A landscape with many peaks, sampled at points; each row gives a point and its height.
A climber steps from a point to the highest of its 4 nearest points, and stops where none of them is higher. Distance is the straight distance between rows; heights are no part of it.
q_301: [154 115  79 120 142 172  96  90 146 139 105]  h=282
q_534: [119 110 116 147  73 173 171 134 157 204 106]  h=517
q_555: [120 118 114 141  81 163 163 140 155 175 116]  h=560
q_888: [148 131 114 115 151 131 131 126 136 118 141]  h=173
q_79: [161 120  90 107 160 162  74  87 148 108 110]  h=224
q_35: [121 140 139 116 149  92 110 133 125 118 150]  h=577
q_560: [103 145 162 140 132  82 136 153  93  91 137]  h=800
q_306: [137 106  94 146  97 193 164 115 142 203 102]  h=440
q_303: [105 127 140 129 125 106 149 147 111 156 136]  h=774
q_718: [139 145 165  97 185  68  92 120 103  38 174]  h=52
q_82: [139 129 113 128 111 144 161 141 143 140 125]  h=205
q_74: [103 140 155 129 132  83 125 149 110 101 136]  h=389
q_925: [142 141 156  91 176  82  66 113 138  56 173]  h=340
q_222: [172 132 108 102 173 137  93 102 144  74 140]  h=176
q_432: [159 138 113 107 174 127 104 109 135  90 155]  h=152
q_898: [ 83 128 165 173  83 110 173 158  93 176 116]  h=489
q_917: [ 80 121 158 171  86 115 187 158  92 193 120]  h=446
q_397: [ 95 141 165 140 113  90 137 153 108 120 127]  h=699
q_759: [139 125 112 133 103 157 146 134 147 141 115]  h=457
q_773: [159 122  95 105 156 160  73  86 149  93 116]  h=209
q_467: [162 133 103 113 148 143 108 111 147  96 132]  h=154
q_492: [144 138 141  99 178  96  66 106 138  75 170]  h=422
q_47: [101 138 154 131 124  87 126 150 112 123 134]  h=704
q_227: [177 133 111  99 189 131  82  92 137  70 158]  h=169
q_802: [150 113  82 132 126 180 120 101 146 169 103]  h=555
q_55: [164 118  92  96 170 157  47  70 147  81 109]  h=137
q_851: [ 83 132 165 169  88 103 164 164  93 158 118]  h=413
q_206: [116 126 127 131 114 123 175 152 111 165 134]  h=450
q_28: [164 128 102 111 154 152  89 100 155  85 118]  h=193
q_704: [122 118 126 142  87 156 182 148 142 170 116]  h=544
q_737: [ 82 137 177 193  75 100 176 179  79 148 123]  h=261
q_98: [118 133 135 125 132 106 139 144 115 148 137]  h=793
q_272: [142 123 105 127 115 159 122 121 155 141 112]  h=276
q_886: [164 108  83  86 182 162  48  57 143  81 111]  h=134
q_141: [155 133 117 110 167 124 115 122 135 102 151]  h=246
q_738: [129 142 164 102 166  73  97 126 115  51 160]  h=187
q_717: [104 145 166 144 126  83 140 157  91 100 136]  h=160
q_697: [135 140 149  97 166  88  80 117 135  70 161]  h=238
q_622: [116 147 156 117 158  72 121 141 102  66 151]  h=128
q_409: [115 119 119 139  72 163 176 143 152 182 106]  h=553
q_777: [153 119  87 128 129 168 106  98 147 147 104]  h=313
q_526: [ 93 130 148 142 109  98 146 152 107 154 128]  h=747
q_699: [139 121 104 132  99 168 134 121 154 163 112]  h=288
q_627: [110 116 128 146  70 167 186 146 150 186 108]  h=539
q_241: [ 86 121 150 160  83 129 203 161  95 197 120]  h=417
q_316: [161 113  86  97 170 164  60  70 143  98 108]  h=175
q_868: [ 89 139 174 180  90  93 171 172  81 136 120]  h=399
q_481: [151 129 111 123 130 150 124 126 150 112 124]  h=63
q_987: [ 71 131 172 189  68 107 185 171  87 175 115]  h=296
q_661: [159 130 104 118 137 151 102 113 153 104 122]  h=135
q_602: [ 94 142 166 161 103  87 151 165  91 119 125]  h=456
q_588: [149 138 135  95 186 104  73 104 139  84 170]  h=595
q_63: [111 146 164 130 140  79 126 146 100  85 141]  h=41
q_65: [ 97 141 168 157 113  86 149 162  90 112 128]  h=529
q_583: [118 130 128 124 125 114 153 146 117 152 137]  h=742
q_791: [131 104  95 152  87 199 181 122 141 214 104]  h=234
q_114: [129 135 143 107 160  91  96 126 135 102 158]  h=403
q_488: [145 113  88 142 108 186 143 109 145 189 101]  h=405
q_569: [133 122 119 135  97 155 159 141 149 153 114]  h=657
q_410: [169 121 101  97 171 155  55  73 153  63 117]  h=155
q_783: [ 92 125 153 151 100 108 161 157 100 171 128]  h=635
q_605: [111 113 132 147  75 155 206 156 132 179 112]  h=475
q_604: [127 136 130 116 147 106 126 136 125 129 147]  h=696
q_99: [163 112  84 108 157 167  74  83 144 117 108]  h=240
q_852: [131 115 105 143  87 175 151 123 153 190 106]  h=536
q_18: [133 144 161  94 171  75  84 120 125  51 166]  h=249
q_710: [122 146 160 109 161  82  95 133 123  71 155]  h=151
q_734: [ 99 123 140 145 101 116 178 152 103 182 127]  h=502
q_972: [137 137 124 111 159 111 117 126 130 121 154]  h=508
q_853: [158 119  91 105 159 162  65  77 146  96 109]  h=206
q_776: [175 131 105  99 169 145  79  92 146  68 133]  h=181
q_392: [119 125 130 134  95 141 181 153 130 162 119]  h=455
q_225: [157 124  96 116 142 158  85  97 155 107 114]  h=199
q_244: [115 115 128 144  81 151 196 152 130 173 117]  h=515
q_808: [ 89 136 163 161  95  93 157 160  93 144 123]  h=568
q_951: [126 132 129 119 143 110 136 137 124 140 144]  h=753
q_24: [114 110 122 153  65 175 183 142 153 205 107]  h=449
q_96: [108 137 158 121 143  87 114 141 122 102 142]  h=494
q_511: [158 111  79 111 157 170  85  82 144 125 101]  h=258
q_896: [ 99 134 150 135 116  95 139 153 110 146 133]  h=758

Call two points neighbours if one is among the 4 nearest of the other. Go from one point of each pair to the other, from neighbour to neighbour, staying as high as possible. Name the lowest point that can't be avoided.
q_569 and q_560 | q_206
q_588 and q_560 | q_697
q_560 and q_802 | q_488
q_98 and q_560 | q_65

For each start below, name the point where the climber stops.
q_526 | q_98
q_18 | q_588
q_28 | q_802
q_737 | q_98
q_306 | q_569
q_853 | q_802
q_432 | q_98
q_602 | q_98
q_272 | q_569
q_697 | q_588

Two climbers start at each pair of points below. Name the first point that both come to, or write -.
q_114 and q_888 | q_604
q_776 and q_886 | q_99
q_222 and q_225 | q_79
q_55 and q_661 | q_99
q_710 and q_718 | q_925
